The views of a scene show one set of named points, each view turned or mirrored, shifted and resized as a whole, with a little noise and some points left out.
In the rows, 128 means zero.

Scene 1
View 1
fasu: [107 171 146 103 133  93 126 135 121 108 123 105 142 146  94 130  89 155
 174 115 154  74]
tevar: [140 160 156 105 161  88 160  98 124 104 140 110 100 148 140 147 138 129
 122 128 167  89]
tozit: [127 175 144  96 153  97 138 102 136 104 172 138  85 131 160 148 104 151
 110 108 136  67]
kega: [143 167 146  94 183 101 164  75 124 112 156 142  73 156 157 152 146 133
 109 130 143  74]
Fis: [123 179 138  90 154 104 135 100 137 108 173 146  84 139 156 148 101 158
 114 112 129  62]
nez: [110 165 151 104 142  92 135 133 112 110 105  94 150 161  79 127 108 144
 184 130 166  85]
sisa: [120 162 158 115 131  78 137 136 131 102 121  81 139 138 108 134 104 135
 157 117 176  91]
demid: [124 173 140  91 170 107 143 100 112 118 130 132 111 170 109 141 124 149
 153 135 142  68]
Masi: [127 159 158 108 156  89 154 115 109 114 101  89 136 169  88 135 141 127
 169 135 173  92]
luto: [100 169 146 108 130  96 126 145 105 112  97  88 168 165  52 121  95 155
 206 127 162  82]
sudi: [ 94 184 129  86 151 113 117 123 109 121 130 136 128 165  81 126  87 174
 181 123 124  54]
Rusa: [126 168 144  95 183 108 159  89 101 118 114 121 113 186  98 137 152 134
 159 144 150  76]
kevol: [134 171 148 104 123  78 132 111 177  85 222 138  60  80 231 162  73 149
  55  79 139  74]
kifo: [124 165 156 109 125  80 134 130 146  89 160 104 110 114 157 147  89 141
 118 102 159  88]
mam: [114 176 142  92 157 106 136 112 110 118 127 124 124 166  96 133 110 158
 169 130 136  66]
mazi: [135 165 152 100 161  93 156  99 123 109 140 117 101 152 137 142 131 132
 128 126 156  87]
View 2
luto: [135  97 127 210 148  70 166 100 139  55  82 130 155 119 124 103 157  96
 138 167 110 145]
sisa: [145  83 117 194 137  82 158 104 111  59  92 130 130 144 140 125 106 102
 138 163 139 132]
fasu: [128 102 140 200 134  87 165 104 128  45  85 141 139 122 130 102 150 108
 133 164 124 138]
demid: [150 111 163 173 151 111 148 131 116  68 108 164  99 136 135 118 132 115
 129 165 121 125]
kega: [164 111 170 152 152 137 133 149  92  77 122 176  64 158 147 135  90 120
 129 167 143 107]
kifo: [135  83 131 176 112 112 156 104  90  44  96 142 106 157 161 133  77 118
 127 155 170 119]
tozit: [136 105 163 158 117 132 144 123  85  49 108 166  84 152 156 123  93 129
 122 157 161 115]
Masi: [162  96 128 193 174  81 149 122 125  79 103 142 118 138 122 127 122  95
 142 170 113 128]
tevar: [163  94 144 167 149 111 140 132  97  76 112 155  87 156 141 138  84 106
 134 167 142 116]
Fis: [133 112 169 157 114 139 147 126  84  47 108 171  82 149 157 120  99 134
 118 155 160 116]
nez: [145  97 133 199 153  77 160 106 135  62  91 136 137 127 128 116 135 100
 141 168 118 135]
kevol: [123  88 151 144  68 154 146 113  47  24 105 160  67 179 189 139  33 143
 114 147 216 107]
mam: [140 113 160 178 144 103 154 125 122  61 100 158 112 130 131 112 143 116
 131 167 118 132]
sudi: [131 115 157 183 132 103 157 115 122  50  95 155 121 127 131 103 151 119
 125 164 124 133]
mazi: [155 106 162 166 155 120 142 136 103  77 117 167  84 148 139 131 106 113
 134 166 133 114]
View 3
mam: [ 65 126 110 108 109 143 133 140 170 156 145 158 146  68 104 132 157 161
 150 175  99 159]
mazi: [ 45 131  80 172 111 145 122 144 185 157 132 148 176 100  96 143 139 151
 128 152  90 133]
Rusa: [ 47 140 105 142 126 156 132 138 208 129 135 168 175  82  95 144 158 173
 143 148 115 153]
fasu: [ 87 106 107  95 105 133 127 137 139 143 131 149 116  81 100 125 180 150
 166 196 103 146]
Fis: [ 40 127  55 195  79 127 120 159 139 213 143 121 166 102  93 140 107 129
 116 173  55 119]
demid: [ 56 133  98 136 109 143 131 144 184 156 140 154 162  79  99 140 152 159
 141 164 101 150]
sudi: [ 66 132 122  75  96 135 133 142 154 178 162 158 134  45 103 123 154 168
 163 195  95 174]
nez: [ 87 104 120  93 116 146 129 130 162 111 124 164 114  80 105 125 194 161
 169 180 119 146]
Masi: [ 77 110 109 127 129 158 128 128 190  98 112 166 141  99 100 137 190 158
 159 157 127 137]
kifo: [ 79  88  65 163  82 125 115 146 110 166 114 122 117 120  94 129 154 117
 142 188  74 100]
tevar: [ 58 113  69 186 109 150 122 141 172 142 111 142 158 121  93 144 153 137
 137 153  96 116]
tozit: [ 52 119  62 177  81 127 123 154 135 197 141 128 152 100  96 134 125 128
 129 176  68 117]
luto: [100 105 132  55 117 143 133 126 158 109 125 168  99  70 102 124 210 163
 179 198 125 160]
View 4
tozit: [157 115 121 138 170 113 106 143 136 126 112 117 109 153 125 138 101 149
 156 138 133 144]
kifo: [166 125 133 152 157 103 107 145 145 128 132  95 122 158 115 144 103 154
 139 128 129 154]
nez: [152 137 122 126 155 133 119 117 109 144 140  78 156 139 105 138 147 168
 118 134 141 160]
Masi: [151 133 123 125 147 139 135 111 108 156 131  87 139 127 104 142 145 163
 126 121 135 170]
mazi: [147 118 118 127 164 133 125 127 114 148 108 113 110 132 118 140 119 156
 156 129 133 157]
sisa: [163 135 132 143 149 119 118 127 128 142 141  77 142 148 106 144 129 162
 121 123 132 163]
kega: [147 112 116 130 169 131 128 129 118 147  97 126  91 132 123 144 105 150
 171 125 128 155]
kevol: [179 109 140 172 163  78  92 171 180 111 119 113  87 177 127 150  57 133
 164 125 117 145]
Fis: [152 113 115 132 176 117 103 144 129 123 110 119 109 153 124 137 102 152
 159 142 135 139]
fasu: [155 133 121 130 163 124 107 126 118 132 141  85 152 149 109 131 138 166
 121 142 141 152]
sudi: [141 124 104 110 179 135 102 130 105 125 133 102 152 147 113 122 144 168
 131 159 152 139]
Rusa: [136 125 107 107 170 150 134 111  90 153 115 108 132 121 112 132 148 167
 142 136 144 158]
demid: [145 121 112 119 171 135 119 124 108 142 116 106 126 135 113 134 130 161
 146 136 140 153]
tevar: [156 122 127 139 155 126 129 126 126 146 114 105 110 137 114 146 113 151
 150 119 129 164]

Which points are out of place in each view (at most two, in the order of its rows)? Write none if all are in place.
view 1 | mazi
view 2 | fasu, sudi
view 3 | Fis
view 4 | kevol, Rusa

Scene 2
View 1
Bifu: [164 122 163 151 165  96 132 167 178 156 159 144 103 111 121 132 140 121
 124 159 123 165]
Lapes: [222  96 122 168 150 119 133  97  98 119 196  89  75 207 138 108 122 154
  99 186 151 135]
bote: [172 119 158 161 151  96 136 139 149 132 181 131  99 145 132 122 140 130
 121 160 136 153]
nize: [150 127 172 157 154  82 134 154 171 138 172 144 112 113 128 129 147 121
 134 150 125 158]
Pamub: [177 118 150 149 171 102 126 168 178 161 154 138  97 111 117 128 136 122
 114 167 123 164]
lop: [131 136 195 165 138  66 144 143 158 116 189 152 121 127 144 126 155 123
 150 137 134 156]
naf: [206 112 145 163 147 114 134 117 113 116 199 122  85 188 138 126 123 144
 107 178 150 140]
mopeb: [227 104 123 159 156 129 130 121 114 131 192 113  72 190 128 125 117 150
  91 193 149 141]
mir: [176 103 140 170 153  98 132 125 138 136 172 104  97 158 130 108 145 139
 121 166 136 146]
gir: [192 105 140 168 145 102 135 110 116 121 191 103  92 181 135 113 138 145
 114 171 145 143]
rugus: [218  91 108 152 186 126 115 153 162 183 142  97  73 131 109 118 131 130
  92 190 121 161]
dofu: [182 105 144 175 144  97 136 108 120 121 192 100  98 178 136 110 147 143
 123 162 144 143]
Dad: [153  69 118 174 174  81 120 131 179 177 121  55 115 117 113  81 180 123
 132 153 115 160]
pav: [157 102 153 176 145  81 140 114 134 124 181  96 111 164 135 100 161 137
 135 150 137 145]
bal: [206 110 138 150 171 118 128 152 152 152 169 131  79 140 120 132 123 135
  98 185 132 154]
sug: [207 109 128 146 180 120 122 171 173 177 150 132  77 119 111 136 125 125
  94 189 124 161]
vidu: [176 123 153 146 174 103 125 178 186 165 154 147  99  98 113 142 136 116
 114 168 120 166]
bavad: [148 119 166 158 160  83 132 163 183 153 156 134 107 105 120 126 151 119
 130 153 120 162]
kunat: [179  80 121 172 162  94 128 114 138 149 156  70  98 157 126  92 163 141
 120 165 129 149]
dozi: [124 120 180 165 160  68 136 165 194 146 154 134 124  90 126 119 166 113
 146 134 114 164]
soli: [207  99 116 148 186 120 117 171 176 186 140 116  75 118 107 128 129 129
  94 192 118 165]
View 2
Bifu: [ 90 156 152 110  98 101 118 112 133 165 138  82 121 115 148 123 148 191
 130 155 129 132]
mir: [105 170 125  92 131 138 126 103 131 127 118  71 110 151 112 117 113 211
 146 152 126 130]
nize: [ 94 168 153  90  92 101 131 116 132 160 122  76 113 121 144 121 151 188
 135 144 119 151]
rugus: [103 137 129 152 139 131  88  90 132 150 163  85 128 143 132 132 114 222
 144 188 160  82]
mopeb: [137 170  98 135 170 162 121  98 141 113 100  61 113 144 106 109 124 240
 138 169 110  80]
Lapes: [134 178  93 113 175 180 125  97 138  98  96  60 108 163  90 109 104 240
 151 163 113  98]
gir: [118 179 109  94 151 153 135 103 132 111  98  67 107 156 102 112 115 220
 148 152 114 122]
bavad: [ 83 158 155  97  93  96 122 112 126 164 141  86 120 121 147 126 147 186
 138 150 136 149]
lop: [ 93 185 151  63  85 104 145 125 130 152  99  71 109 115 136 114 156 183
 135 124  97 174]
vidu: [ 93 147 154 123  99  96 107 109 134 173 146  81 124 110 156 128 152 193
 129 164 135 121]
dozi: [ 71 162 169  71  68  85 124 116 123 171 144  89 116 121 146 130 145 166
 144 140 135 175]
pav: [ 96 179 127  69 124 139 140 105 120 119 113  75 107 160 103 119 116 202
 156 140 125 154]
dofu: [118 175 116  98 140 148 133 107 135 120  99  65 107 145 111 108 129 219
 142 151 107 122]
Pamub: [ 96 158 154 113  99 101 120 114 133 164 132  79 121 110 152 121 155 192
 127 154 124 127]
kunat: [ 93 162 123  89 146 151 119  92 122 116 142  81 113 187  95 124  74 216
 172 166 157 131]
soli: [ 88 133 146 147 122 109  86  95 132 165 177  92 131 132 146 136 122 209
 140 187 169  96]
bote: [105 172 134  97 118 122 127 111 131 139 113  70 112 132 125 115 137 202
 138 146 115 136]
naf: [128 179 105 108 156 156 130 107 138 114  92  58 109 141 109 105 130 227
 136 151 100 108]
View 3
mopeb: [ 76 228 212 161 138 151 176 126 173  94 182 205 149 129 158  46 136 101
 169 138 144  83]
vidu: [133 190 108 144 135 112 187 182 167 143 154 162 116 120 100 185 175  90
 119 133  99  93]
lop: [ 94 187 113 105 159 122 191 194 163 156 105 138 150 148  96 154 198 170
 167 111 136 118]
soli: [143 207 141 172 129 114 158 153 171 110 194 186  94  99 122 156 142  30
 108 149  89  74]
kunat: [102 223 163 126 173 101 113 146 163  95 148 146 112 117 136  84 143  69
 176 115 126  97]
Lapes: [ 65 240 221 142 159 141 144 121 172  85 162 184 148 131 154  21 136 108
 186 125 153  92]
dozi: [131 183  81 114 155  93 171 197 160 155 117 129 114 122  86 196 195 113
 142 115 106 112]
Bifu: [120 194 119 143 130 121 195 176 168 139 152 169 122 121 105 163 177 106
 129 135 108  93]
nize: [109 191 119 128 145 120 191 186 166 142 131 156 133 132  99 162 185 127
 146 123 119 104]
bal: [106 208 167 160 123 139 190 153 172 114 180 194 129 123 130 114 153  91
 132 143 118  80]
Pamub: [127 200 124 148 131 124 183 169 171 127 163 176 117 122 108 157 167  89
 127 136 104  90]
gir: [ 75 222 182 125 162 132 151 145 167 106 146 163 146 135 136  54 152 119
 187 119 148 102]
sug: [124 204 151 178 119 134 187 156 174 115 191 199 114 113 124 143 148  66
 117 148 102  75]
naf: [ 71 222 197 140 145 146 180 140 172 104 156 182 155 142 143  55 153 135
 178 133 155  95]
mir: [ 96 214 155 128 160 118 147 152 170 113 142 155 135 129 127  92 155 106
 171 122 133 105]
Dad: [137 211 114 120 177  73  89 159 163 103 143 122  78  99 117 141 141  27
 152 115  96  99]
bavad: [121 194 123 140 135 123 192 177 167 138 148 166 127 127 103 159 175 114
 133 129 112  96]
bote: [ 95 204 144 130 147 126 180 163 169 128 140 165 138 132 115 118 171 125
 161 126 132 100]
View 4
soli: [116 102 132 169 165 134 151 123 123 185 163 101 174 133  79 122 109 128
 150 139 127 112]
rugus: [113 115 138 168 160 149 156 110 143 180 154 106 166 131 102 120 113 136
 158 140 117 104]
sug: [104 116 141 168 167 141 137 103 139 175 156  97 173 149  67 117 112 132
 137 142 110 106]
dofu: [117 158 172 144 151 162 102  79 151 138 125 123 147 165 105 142 139 138
 119 122  94 140]
dozi: [137 102 149 145 173 118  86 121  86 153 151 107 161 171  38 149 121 106
  93 122 130 177]
nize: [123 126 158 147 168 132  89 100 114 151 143 104 161 174  48 140 124 121
  94 125 114 157]
mir: [128 130 159 146 156 143 114 103 127 150 141 121 153 153  94 143 129 127
 123 127 116 147]
gir: [123 163 174 141 149 163 105  80 153 135 124 128 141 158 120 142 141 142
 124 124  96 139]
naf: [108 166 174 147 146 167 108  70 170 138 122 120 147 167 107 134 141 151
 122 125  84 127]
bal: [106 137 151 162 159 150 124  89 148 164 147 103 165 155  76 123 122 139
 129 136 103 110]
bavad: [124 111 149 153 169 129 100 110 105 158 148 104 161 165  49 138 116 114
 105 126 122 152]
Dad: [152  95 143 144 163 134 134 139  93 165 154 131 150 123 119 150 120 116
 145 120 144 168]
kunat: [138 132 164 140 152 155 122 108 129 148 135 136 144 138 130 148 133 135
 142 121 120 155]
mopeb: [107 165 168 153 147 173 130  67 177 148 130 119 152 153 122 127 137 158
 143 131  86 107]
Bifu: [116 116 150 153 168 133 105 107 116 163 148 101 168 166  45 134 118 122
 107 133 116 138]
pav: [138 143 171 134 152 153  94  96 126 131 126 131 141 161 111 158 139 130
 117 115 111 169]
Pamub: [116 118 146 159 171 137 117 106 121 167 151 100 169 159  55 129 116 124
 120 130 117 133]
View 5
sug: [149  60 113 170 114 106 147 103 122 133 100 122 125 151 125 111 110 126
 125  92 142 166]
dofu: [105  65 101 169  82 136 122 125 137 123 146 145 131 123 100  97 111 137
  88 128 124 195]
bal: [134  64 106 171 103 115 137 112 127 125 109 132 128 138 121 101 112 132
 115 106 134 181]
naf: [ 99  73  97 171  79 127 118 117 134 111 141 148 132 120 113  82 111 139
  86 127 121 203]
Dad: [136  38 146 150  99 132 121 120 117 167 157 122 112 159  70 157  94 122
  73  85 144 125]
bote: [125  57 107 174  92 136 138 128 142 140 138 133 132 126  89 111 114 143
 107 128 126 185]
Pamub: [153  51 111 173 112 122 151 120 134 152 114 121 131 142  98 124 115 135
 128 110 137 165]
nize: [144  49 109 181 100 143 150 136 145 159 131 120 138 129  70 127 121 147
 129 133 128 174]
gir: [105  59 113 162  81 131 116 120 132 128 150 144 125 128 101 107 103 131
  76 113 129 181]
Bifu: [153  50 110 178 108 131 152 126 137 155 117 117 133 138  83 128 120 140
 134 118 134 171]
rugus: [139  55 122 161 106 108 135 104 117 134 116 129 118 153 116 124 102 118
 100  82 145 154]
Lapes: [ 80  73 104 157  74 125 108 112 123  98 152 157 124 122 126  81 103 126
  56 112 126 201]
kunat: [109  56 128 152  88 131 114 118 123 137 155 140 119 143  87 124  98 129
  66 101 135 160]
vidu: [162  49 112 178 115 122 158 121 133 157 104 118 133 144  95 128 117 135
 142 107 137 166]
mir: [116  57 114 163  87 135 124 123 130 136 148 139 126 131  92 112 106 137
  86 114 129 175]
mopeb: [ 99  76 100 165  87 110 118 105 123  99 128 151 127 128 138  78 104 126
  82 109 127 202]
soli: [155  53 125 164 122 101 144 104 116 143 101 117 117 163 117 131 105 120
 114  75 149 144]
bavad: [154  47 115 174 108 139 149 132 140 167 129 114 132 139  70 135 116 142
 133 120 134 163]
pav: [107  53 117 162  81 150 119 134 139 144 167 138 131 126  71 120 108 145
  78 127 124 176]
lop: [138  50 105 180  88 160 146 146 156 166 150 126 145 114  54 127 125 158
 129 156 119 189]
dozi: [161  41 119 178 104 151 155 142 147 183 137 111 135 137  50 151 118 147
 135 128 132 154]

Which points are out of place in each view (at most two, in the order of its rows)? Write none if all are in place.
view 1 | dofu, soli
view 2 | Pamub, kunat
view 3 | vidu, bavad
view 4 | mir
view 5 | gir, rugus

Scene 3
View 1
Dor: [112 150 181  93  84  82 131 142  89 142  93 126 123 123  91 164 144 136
 166 182 163 160]
zik: [121 130 132 136  93 106 135 122  68 165 107 119 134  99  86 127 166 120
 163 117 167 108]
mip: [111 124 173 104 106  72 117 124  63 157 119 128 140  85  77 101 178 101
 160 132 217 119]
tefa: [ 95 134 135 144  51 126 127 123  95 181  33 119 131 160  92 185 181 187
 192 173 128 168]
Nuko: [108 125 152 119  91  95 123 120  71 165  98 122 141 104  84 127 179 123
 170 133 183 126]
rire: [126 113 160 108 130  70 115 115  47 155 167 128 152  48  72  55 184  62
 152  82 242  76]
goso: [ 98 116 131 146  66 119 121 113  77 189  60 122 141 130  87 144 201 157
 190 136 164 140]
Zefo: [103 128 144 132  73 109 125 123  84 176  64 123 137 135  88 158 180 153
 182 154 156 144]
Zuzo: [106 116 159 119  95  93 114 116  62 173 102 126 146  96  79 109 191 118
 171 126 202 118]
bemam: [111 106 129 144  99 106 121 106  55 183 115 122 151  82  79  90 200 110
 173  92 198  88]
Mipoz: [149 138 137 122 135  82 153 133  54 128 191 121 131  42  82  80 129  53
 126  77 187  60]
limaf: [ 81 124 209  80  78  69  82 117  79 173  58 136 145 123  76 131 216 149
 201 194 232 183]
lemeg: [104 110 164 116 108  81 103 103  54 177 121 128 154  78  71  75 211  96
 172 106 237 103]
pedi: [107 124 139 135  78 109 126 117  75 177  82 120 137 119  85 138 182 143
 175 135 167 130]
suvul: [144 139 147 115 128  80 150 133  60 129 176 121 129  57  83  94 125  64
 130  90 185  79]
zor: [118 114 138 134 110  95 124 114  56 168 136 121 147  75  78  87 182  90
 160  88 200  85]
bovap: [149 157 166  93 121  74 155 150  77 109 166 122 117  74  92 129 100  78
 124 128 162 104]
lakid: [130 145 158 106 110  82 140 135  70 136 136 124 128  85  85 124 140  96
 145 129 176 115]
View 2
bovap: [129 101 114 140 133 136 149 103 142 111  95 130  84 143 138 119 151 151
  93 179 119 144]
pedi: [145  89 129 118 105 108 128 150  98 134 138 128 117 125 120  90 102 113
  97 151 132 132]
suvul: [125 117 125 141 132 138 125 113 141 110 101  98  97 142 127 116 164 144
 113 191 133 154]
Zefo: [148  80 122 116 104 104 137 154  93 137 142 143 115 121 124  88  89 113
  90 143 126 125]
Zuzo: [150  91 134 128 107 119 123 155 114 116 127 109 133 129 106  89 120 121
 102 163 139 151]
rire: [142 112 141 142 122 139 108 143 143  97 105  73 135 144  99  96 166 136
 119 193 143 180]
tefa: [149  71 118 107 101  94 144 155  76 151 156 161 111 114 132  85  63 105
  82 125 124 107]
zor: [138 117 138 128 113 122 106 148 113 124 130  83 127 129 112  94 136 119
 123 178 148 155]
zik: [134 102 126 122 112 116 123 140 106 132 131 116 109 127 126  99 117 121
 107 164 136 135]
Nuko: [146  90 129 126 110 118 128 147 111 121 129 120 121 128 115  92 115 122
  95 160 133 143]
lemeg: [146 100 141 133 112 125 112 152 123 108 121  92 138 137 100  89 141 127
 107 177 142 166]
limaf: [176  40 134 123  96 108 139 180 109  97 125 145 158 132  90  72  96 119
  62 138 125 160]
lakid: [138  94 120 133 122 127 139 125 130 113 108 124 103 136 126 106 137 139
  93 172 125 146]
mip: [151  86 136 134 112 126 128 145 127 104 113 111 132 138 102  94 135 131
  92 168 133 162]
View 3
Dor: [133 151 104 153 146 118 101 126 112 129  92 159 134  83 151 143  99  85
 128 111 134 104]
rire: [106 132 177 140 127  75 193 147  83 137 140 183 102 150 106 192 130 144
 136  98 166 102]
Zuzo: [123 136 125 137 143  86 150 134 103 131 128 156 145 139 132 175 108 114
 119 112 147 107]
goso: [138 125  90 128 157  97 130 129 111 121 119 126 182 135 146 168  94  90
 109 140 125 106]
pedi: [132 126 106 136 152 101 136 133 103 127 114 135 162 124 140 164 101  94
 121 136 131 101]
Nuko: [127 135 119 139 146  98 139 133 104 131 114 153 144 123 134 166 105 104
 124 121 140 103]
zik: [126 116 129 136 146 106 153 137  89 127 110 148 145 120 125 166 109 100
 130 138 135  98]
zor: [120 112 145 129 142  83 185 141  87 128 135 153 144 155 112 184 115 123
 126 132 147 100]
suvul: [109 113 180 150 133 108 179 146  69 136 102 182  93 108 100 171 131 123
 155 126 154  90]
bemam: [120 114 138 128 144  79 179 140  92 128 135 151 149 157 120 185 111 120
 123 129 148 102]
lemeg: [117 139 141 134 138  68 170 134 100 134 147 165 137 155 129 188 117 130
 119  97 161 107]
tefa: [148 129  64 134 162 118  97 121 119 122  98 117 193 107 161 146  81  66
 110 149 109 106]
Zefo: [138 130  92 135 156 108 122 129 110 125 106 133 171 114 146 154  94  86
 117 137 125 103]
Mipoz: [102 107 196 149 131 106 194 147  58 135 104 185  89 120  88 176 133 130
 160 130 161  86]
lakid: [119 132 148 149 138 111 145 139  87 135  98 169 111 102 121 158 113 107
 144 115 147  95]
limaf: [132 187  80 143 142  79 102 123 140 136 137 161 153 126 172 164  95 101
 102  73 149 123]
View 4
Zuzo: [134 145 111 120 112 167 118 135 140 142 113 100  76 111 112 108 138 158
 144 135 139 166]
bemam: [137 159 117 105 135 155 102 135 134 151 123 105  77 135 119  97 151 157
 168 149 120 175]
Nuko: [141 133 110 119 116 182 124 124 146 143 108 101  81 102 109 109 149 156
 136 126 142 156]
goso: [154 142  75  89 124 180 140 120 140 126 107  84  69 108  97 120 178 162
 112 107 139 184]
Zefo: [158 122  80  99 115 194 142 113 147 133 102  89  74  92  94 120 176 159
 104 105 151 167]
limaf: [115 146  83 141  55 175 153 143 138 121  98  66  62  85  95 135  96 164
  96 102 169 176]
lakid: [144 106 141 145 117 198 112 118 162 163 106 121  99  92 119  96 145 150
 149 140 148 127]
mip: [126 138 132 143 100 173 112 137 146 150 110 106  82 104 116 104 115 151
 152 140 142 147]
Mipoz: [140 117 176 149 150 180  71 124 157 186 121 149 107 118 135  72 146 142
 208 184 122 113]
bovap: [152  84 163 162 122 213 100 111 172 177 101 144 111  83 124  82 150 141
 160 151 148  97]
suvul: [143 113 170 147 140 189  82 120 158 178 119 142 106 109 130  78 146 144
 192 171 131 113]
lemeg: [116 167 125 129 110 149  99 148 131 149 120 100  71 127 120 103 111 156
 168 152 130 170]
zor: [137 159 124 110 143 158  95 132 136 156 124 114  80 135 120  97 154 155
 175 152 118 170]
tefa: [169 117  57  86 117 204 165 104 146 119  93  79  69  87  83 129 203 166
  75  76 155 179]
pedi: [152 132  93 103 124 183 131 116 144 134 105  95  80 104 101 114 169 155
 121 115 141 166]
Dor: [150  96 105 140  91 213 143 113 161 140  90  99  84  69  99 117 149 154
 101 105 165 137]
View 5
pedi: [117 111 108  92  86  80 137 149 114 155 135 102 132 132 143 113 116 135
 159 131  70 103]
bovap: [ 87 237 108 107  78  78 153 160  68 131 140  73 142 194  35 165 100 120
 169 169 120 164]
tefa: [ 94  95 116  77 132  87  96 109 113 180 115 149 122  89 193 102 161 131
 159 147  59  96]
lemeg: [128  90  98 113  25  75 178 208 120 121 166  42 164 173  85 107  81 136
 176  97  61 111]
Mipoz: [138 216  87 118  34  67 185 200  81 106 157  37 128 226  36 167  34 141
 162 155 124 146]
Nuko: [111 119 105  96  72  78 145 164 110 142 143  84 145 150 115 114 108 129
 169 125  74 115]
suvul: [124 207  94 115  45  71 176 189  84 113 153  48 135 215  45 160  56 134
 164 155 115 150]
mip: [ 98 129 106 106  53  77 164 188 103 130 156  57 172 170  74 116 106 124
 182 110  75 126]
lakid: [ 98 181 107 101  72  76 152 165  86 136 144  74 146 175  74 140 106 125
 172 146  98 141]
Dor: [ 59 151 127  87 108  87 125 127  91 164 132 108 165 125  97 120 169 111
 179 139  76 139]
rire: [136 138  90 122   7  69 198 230 106 107 174  15 167 214  38 127  49 133
 175 108  85 130]
goso: [125  82 104  87  92  80 125 143 127 157 133 110 124 119 170 100 123 138
 162 126  58  87]
bemam: [149 102  90 110  36  72 170 196 120 126 159  62 130 171 112 118  60 148
 161 121  74  96]
Zefo: [104 108 111  83 104  79 119 137 110 163 127 119 132 118 152 107 139 133
 163 136  63 107]
zik: [129 139  96  94  77  75 144 161 104 144 138  88 123 159 123 129  90 140
 160 146  81 110]
limaf: [ 58  57 128  96  78  86 138 164 117 161 149  83 211 110 103  69 187 109
 198  76  31 114]

Which points are out of place in each view (at most two, in the order of its rows)? Write none if all are in place.
view 1 | zor
view 2 | lemeg
view 3 | none
view 4 | none
view 5 | none
